Points, in no order, along strands that fork and pass close to each other.
In the rows, 100 means zero.
Two points are linked if the straight distance between their rows is under 63.6. Some points are linked to none.
K373: 97	112	100	118	120	81	107	92	87	108	104	78	108	136	120	102	111	108	83	129	112	97	87	106	99	124	130
K959: 95	107	71	77	130	60	71	121	111	114	118	102	99	120	123	132	99	100	116	130	73	112	47	119	144	133	133
K637: 66	70	99	109	47	95	112	106	125	79	50	98	81	104	67	148	148	97	107	76	64	74	89	73	66	86	86
K552: 115	75	107	122	114	68	88	104	81	57	89	70	98	153	122	120	123	73	77	81	122	114	104	112	89	140	96
K272: 120	89	118	106	104	110	90	97	90	90	110	109	110	79	90	66	85	78	96	75	127	112	144	104	98	90	69
K395: 53	133	71	116	82	86	116	99	111	124	83	97	87	104	101	130	130	127	114	149	57	68	46	91	109	111	169
K976: 121	54	117	81	74	88	21	117	146	110	110	114	84	70	70	125	82	72	87	66	95	124	114	117	118	87	33
K426: 135	80	109	121	126	81	87	97	75	55	95	72	97	153	127	101	105	68	69	77	136	122	122	109	80	137	79
K134: 63	63	104	107	63	95	129	106	97	67	42	77	90	139	78	151	148	103	107	58	83	73	99	61	33	97	81
K745: 60	154	103	121	77	123	153	64	94	131	88	96	103	96	90	93	118	147	108	134	95	60	86	76	82	89	149
K9: 87	136	127	129	115	140	164	58	77	113	105	86	122	101	97	51	94	133	94	109	136	84	121	79	57	78	107
K861: 136	102	68	67	148	67	52	109	97	91	129	104	97	145	135	110	84	89	93	119	108	139	76	126	124	140	107
K679: 70	62	112	105	73	106	139	102	80	62	50	65	99	145	79	145	134	103	103	46	99	75	109	64	23	100	73
K627: 98	71	129	108	85	121	135	90	83	78	92	73	113	104	66	109	102	94	92	42	115	86	135	77	45	76	48
K358: 64	107	67	103	69	87	91	126	127	99	75	119	82	65	92	142	121	93	131	125	42	84	46	101	147	106	142
K296: 89	115	69	79	130	60	88	116	110	130	121	89	100	126	126	130	104	121	106	143	64	95	44	114	135	125	150
K895: 69	75	112	99	67	121	148	91	75	70	55	64	107	127	67	136	122	114	109	47	96	72	115	55	18	81	65
K339: 65	91	68	104	53	90	89	127	137	90	64	121	75	63	80	146	131	90	126	117	38	79	56	97	139	96	130
K636: 103	111	82	69	115	89	63	119	110	117	116	134	101	74	110	110	74	86	132	118	82	123	73	120	158	113	112
K206: 120	62	77	88	117	33	37	137	108	41	101	85	89	146	131	148	125	70	91	83	94	135	69	125	123	151	102
K537: 123	88	102	76	98	106	57	114	103	103	115	135	105	61	93	78	72	76	110	88	110	126	127	115	132	91	76
K87: 121	126	122	124	143	135	150	70	80	122	117	77	107	121	129	17	78	138	68	120	148	98	137	96	56	79	94
K428: 89	101	123	115	84	116	131	85	87	89	92	97	114	80	75	88	108	95	104	77	112	89	121	85	83	87	86
K958: 126	54	106	71	79	83	23	125	134	102	110	120	87	77	84	125	87	70	95	69	94	128	115	121	130	96	49
K37: 86	152	100	101	102	127	131	79	107	161	121	109	113	68	110	64	83	154	102	152	96	71	93	95	121	70	147
K988: 149	92	116	125	141	111	105	87	67	61	101	75	92	143	128	57	80	69	64	73	155	124	146	101	55	120	58
K488: 152	86	92	82	120	117	54	106	89	82	123	126	94	100	114	50	62	64	90	85	137	152	146	125	93	102	63
K749: 130	53	128	104	95	95	75	103	107	78	104	82	96	111	82	106	95	70	74	43	123	111	145	106	75	95	34
K565: 101	115	118	95	79	134	101	90	108	112	112	131	112	21	67	55	72	96	114	90	102	102	134	93	124	57	75
K789: 91	117	93	112	117	79	109	95	94	123	108	81	108	132	120	106	114	120	88	138	98	88	75	105	106	120	143
K452: 143	104	120	131	151	122	126	78	62	73	103	68	94	148	132	46	77	86	62	85	159	117	143	94	43	116	63
K213: 78	153	91	99	95	124	112	89	114	150	112	124	106	48	97	87	76	129	124	146	79	82	74	97	148	84	142
K804: 138	85	118	124	130	103	103	92	70	61	99	76	98	139	119	77	93	69	71	70	146	117	140	103	67	121	66
K548: 104	110	112	91	86	124	88	98	106	111	110	134	110	33	77	61	73	90	114	95	105	109	127	100	131	72	82
K778: 145	82	72	38	115	93	29	126	111	92	136	157	90	91	111	113	63	62	127	90	100	161	99	137	140	112	80
K578: 122	115	117	121	134	119	114	81	79	103	113	93	108	112	117	40	78	102	82	110	143	114	132	103	78	101	88
K341: 78	143	109	118	97	116	151	69	91	144	104	87	110	113	109	81	114	154	91	140	107	61	96	86	81	85	151
K591: 104	70	90	75	81	74	47	136	125	96	97	123	90	69	97	136	101	75	117	91	72	115	82	120	153	106	89
K613: 58	130	84	114	51	112	123	94	112	101	66	118	85	63	70	118	126	112	128	121	60	69	73	83	116	95	137
K815: 107	56	104	95	81	66	55	129	118	79	92	99	92	99	98	134	119	71	94	75	91	112	98	115	122	112	80
K307: 99	100	123	100	69	126	112	88	109	104	105	116	111	37	56	78	89	95	105	76	96	91	133	85	105	57	62
K652: 85	77	78	84	81	68	59	141	128	89	88	116	85	74	101	147	116	78	122	104	57	105	58	114	154	112	112
K973: 111	109	104	117	128	88	99	92	83	103	109	84	109	132	122	87	102	101	82	120	124	107	100	108	98	122	115
K279: 74	137	104	112	69	127	125	82	102	113	92	121	106	44	73	86	99	112	119	115	89	80	96	85	121	81	119
K136: 133	114	123	134	150	128	141	73	66	94	106	67	102	141	129	36	78	106	63	99	156	110	137	94	45	104	75
K648: 111	123	106	112	127	104	129	82	88	135	118	80	113	127	128	67	98	137	74	140	120	85	108	102	90	96	130
K884: 92	36	128	113	74	80	77	112	133	76	79	71	82	126	73	158	127	81	75	44	96	100	101	92	59	100	42
K13: 74	145	85	98	91	113	106	97	114	140	103	122	101	52	96	103	84	119	127	143	69	82	64	100	151	93	143
K993: 99	36	127	114	81	80	89	112	115	65	78	64	87	141	83	152	126	80	74	39	105	98	112	94	52	106	47
K809: 116	102	83	58	112	95	52	123	109	113	122	149	99	69	106	104	65	77	135	107	89	133	89	123	157	105	97
K233: 120	126	71	57	133	83	131	111	96	160	139	95	114	113	144	84	90	158	97	151	69	63	87	114	135	81	168
K854: 134	86	95	74	109	102	47	114	99	95	119	134	100	80	104	80	71	71	106	90	116	137	126	123	125	102	77
K496: 61	68	98	111	52	90	118	108	115	70	41	92	80	123	76	154	157	101	111	73	70	72	89	66	52	95	91
K761: 117	125	68	50	139	77	115	113	106	160	140	101	109	115	139	99	86	151	106	149	60	74	72	116	141	92	160
K45: 99	135	125	125	129	137	154	61	85	127	116	86	116	102	114	32	84	142	84	123	139	89	127	88	66	73	107
K916: 124	79	91	107	124	52	65	112	87	54	100	73	96	159	132	125	118	74	78	93	115	128	87	117	105	151	102
K935: 112	58	122	126	107	89	118	102	72	45	74	57	98	162	109	127	121	76	73	46	130	100	122	95	53	128	70
K90: 112	107	105	83	98	117	71	107	103	113	116	141	108	45	91	66	66	85	119	101	108	121	121	109	137	84	86
K767: 103	90	124	126	118	122	150	81	59	66	86	66	115	134	97	91	101	93	87	61	140	92	131	83	44	105	76
K328: 121	119	106	99	126	133	90	91	92	112	125	125	106	71	109	17	55	95	102	109	135	135	139	112	97	83	82
K528: 74	119	68	90	116	61	102	113	113	134	112	85	98	122	123	134	117	129	104	150	52	78	37	107	125	120	166
K342: 151	76	89	67	109	109	37	115	98	84	125	135	94	92	107	73	65	62	96	79	126	151	139	129	109	102	63
K881: 86	126	124	128	108	132	155	65	74	99	97	87	120	102	92	67	100	117	96	96	133	87	120	80	59	88	102
K495: 96	132	108	115	115	112	138	77	92	141	115	84	115	116	118	69	102	145	82	141	116	75	104	96	89	88	139
K361: 148	109	58	38	163	65	86	115	101	128	146	98	98	160	146	98	83	129	84	138	85	108	76	122	123	120	127
K677: 155	78	73	45	114	110	26	121	104	88	138	156	89	91	111	88	55	59	112	86	119	168	119	139	118	105	71
K631: 99	88	104	98	88	89	77	114	102	94	97	111	104	78	94	107	104	78	104	92	98	107	103	109	127	107	94
K401: 90	100	72	79	122	55	64	130	112	98	109	106	94	107	120	140	106	87	122	119	68	116	44	119	147	134	128
K6: 68	126	91	108	61	111	111	99	111	110	81	119	96	49	75	109	109	105	123	118	71	80	79	91	134	92	126
K368: 102	123	72	68	135	71	101	110	108	151	131	95	107	117	131	114	90	136	103	148	67	84	59	115	138	107	152
K981: 67	148	119	120	79	147	165	52	81	107	93	100	118	71	75	69	104	135	117	104	111	73	110	66	70	70	113
K269: 114	97	111	108	112	99	87	98	87	89	105	103	109	98	104	78	92	81	95	93	125	115	123	108	103	110	89
K733: 99	75	130	106	76	120	124	88	98	90	99	86	110	83	58	104	99	93	94	49	106	89	134	80	61	66	41
K183: 80	80	120	106	75	123	149	87	75	75	74	73	113	113	66	121	115	105	104	49	107	78	122	68	36	82	65
K673: 74	128	78	95	96	93	92	112	114	127	102	116	98	68	101	123	94	104	128	136	61	92	53	108	152	108	142
K135: 58	149	107	121	73	131	155	61	88	112	82	99	106	87	79	90	118	137	116	116	99	66	94	70	78	87	132
K517: 83	155	95	95	101	127	122	83	113	163	122	116	108	59	108	75	76	150	112	152	85	73	82	97	137	73	149
K839: 106	104	112	118	117	99	102	90	83	92	102	92	111	112	109	81	98	88	89	102	128	107	114	105	96	114	101
K758: 145	101	96	91	129	121	69	98	85	89	123	120	97	100	118	34	59	76	88	97	141	148	142	119	87	103	70
K332: 99	108	124	130	119	117	144	74	68	88	92	75	114	128	101	78	102	102	87	88	139	92	120	88	59	108	96
K772: 94	78	82	90	105	54	58	132	110	77	99	99	95	110	115	139	118	76	111	102	80	116	64	118	137	132	115
K17: 95	88	123	101	62	119	107	92	113	102	97	107	104	48	53	97	99	93	100	70	91	91	126	86	98	62	57
K961: 72	133	116	113	64	140	153	66	88	98	89	108	113	56	62	80	107	119	119	89	98	76	115	68	82	67	98
K180: 101	130	85	86	116	92	131	97	96	158	126	88	114	112	131	87	101	157	89	153	82	62	87	107	119	84	165
K497: 92	120	82	79	109	92	76	116	111	125	111	128	102	70	106	113	82	94	131	124	78	111	67	113	158	108	122
K603: 111	118	117	116	122	125	108	83	87	105	115	109	115	82	102	37	74	99	97	104	135	114	134	100	90	89	86
K784: 98	75	129	103	68	117	107	90	112	98	100	92	106	69	50	107	98	92	94	55	98	90	129	81	75	62	40
K161: 88	39	125	114	68	81	65	111	148	86	82	82	78	110	65	158	123	81	79	55	87	104	91	94	68	94	38
K132: 71	74	103	107	42	100	106	105	130	89	61	102	81	81	58	143	138	97	105	80	63	76	91	79	82	79	78
K414: 65	122	70	103	82	89	95	116	119	115	85	114	90	69	96	132	110	101	129	135	50	85	43	102	146	109	148
K731: 96	123	86	97	118	81	120	97	97	144	118	81	110	125	128	101	109	142	87	150	87	72	77	105	113	104	158
K711: 62	126	73	108	96	76	111	107	110	128	95	91	96	113	113	131	126	126	106	149	57	74	44	100	115	116	168
K805: 69	72	76	104	52	80	80	133	144	81	61	115	71	75	81	156	143	85	115	106	40	80	58	96	125	94	116
K859: 99	75	124	122	113	121	153	88	52	55	74	55	112	151	95	109	105	93	84	48	138	88	127	77	30	111	72
K472: 106	58	83	88	100	43	44	140	117	60	96	96	88	119	118	151	127	72	102	86	82	122	70	121	131	133	102
K615: 130	90	78	40	109	93	37	129	116	105	129	161	92	76	105	116	63	66	139	95	88	148	92	132	157	106	85
K461: 118	68	95	65	82	84	36	132	125	102	106	131	92	63	92	125	87	72	114	83	82	124	100	122	151	98	73
K405: 114	120	115	124	134	113	127	75	82	118	112	81	111	126	123	56	90	120	76	124	137	98	118	100	78	101	108
K344: 151	112	65	49	148	114	60	106	100	116	150	145	90	118	134	67	47	92	103	129	119	163	99	133	109	111	93
K741: 77	63	82	99	64	65	68	140	134	78	75	108	79	86	95	155	137	77	110	98	56	94	60	105	130	105	111
K198: 74	155	112	117	93	135	144	63	100	140	111	108	113	66	94	62	92	146	104	138	108	73	100	84	100	72	135
K398: 50	133	78	122	63	100	123	94	109	106	66	109	85	90	85	123	133	118	123	132	61	68	61	82	103	105	153
K567: 129	73	80	95	129	39	46	122	96	41	101	73	91	164	138	137	121	71	80	88	108	136	75	123	113	158	101
K725: 49	116	91	119	58	103	138	88	96	83	48	100	89	108	80	127	148	114	126	101	76	66	84	68	68	103	126
K601: 77	130	113	112	73	130	131	78	97	107	94	115	111	47	71	79	102	109	115	102	100	82	109	82	108	76	107
K984: 136	113	98	94	133	134	80	93	87	106	129	123	97	92	118	11	49	91	92	110	142	150	144	120	82	91	73
K102: 128	119	121	129	147	132	146	69	74	108	112	71	104	136	131	27	78	122	64	112	153	102	137	95	48	92	86
K138: 110	56	126	119	107	106	133	99	65	49	75	52	103	156	95	125	108	81	74	35	133	93	130	86	37	112	58
K683: 80	80	105	102	43	107	96	104	137	101	74	111	84	56	52	131	121	97	102	85	63	83	96	88	108	73	73
K422: 102	45	123	116	88	80	103	112	96	56	76	65	93	146	95	142	129	77	76	43	113	99	116	97	60	117	64

A fork is a point with three links. Follow the links from the first point to the second and name the forks in between, in order.
K677; K984 => K342
K959; K180 => K296
K497; K805 => K673

Follow the links from the first point to the second, and from the first to the third. Name the last point that the two ways share.
K517; K636; K339 => K673
K636; K741; K37 => K673
K615; K548; K328 => K342
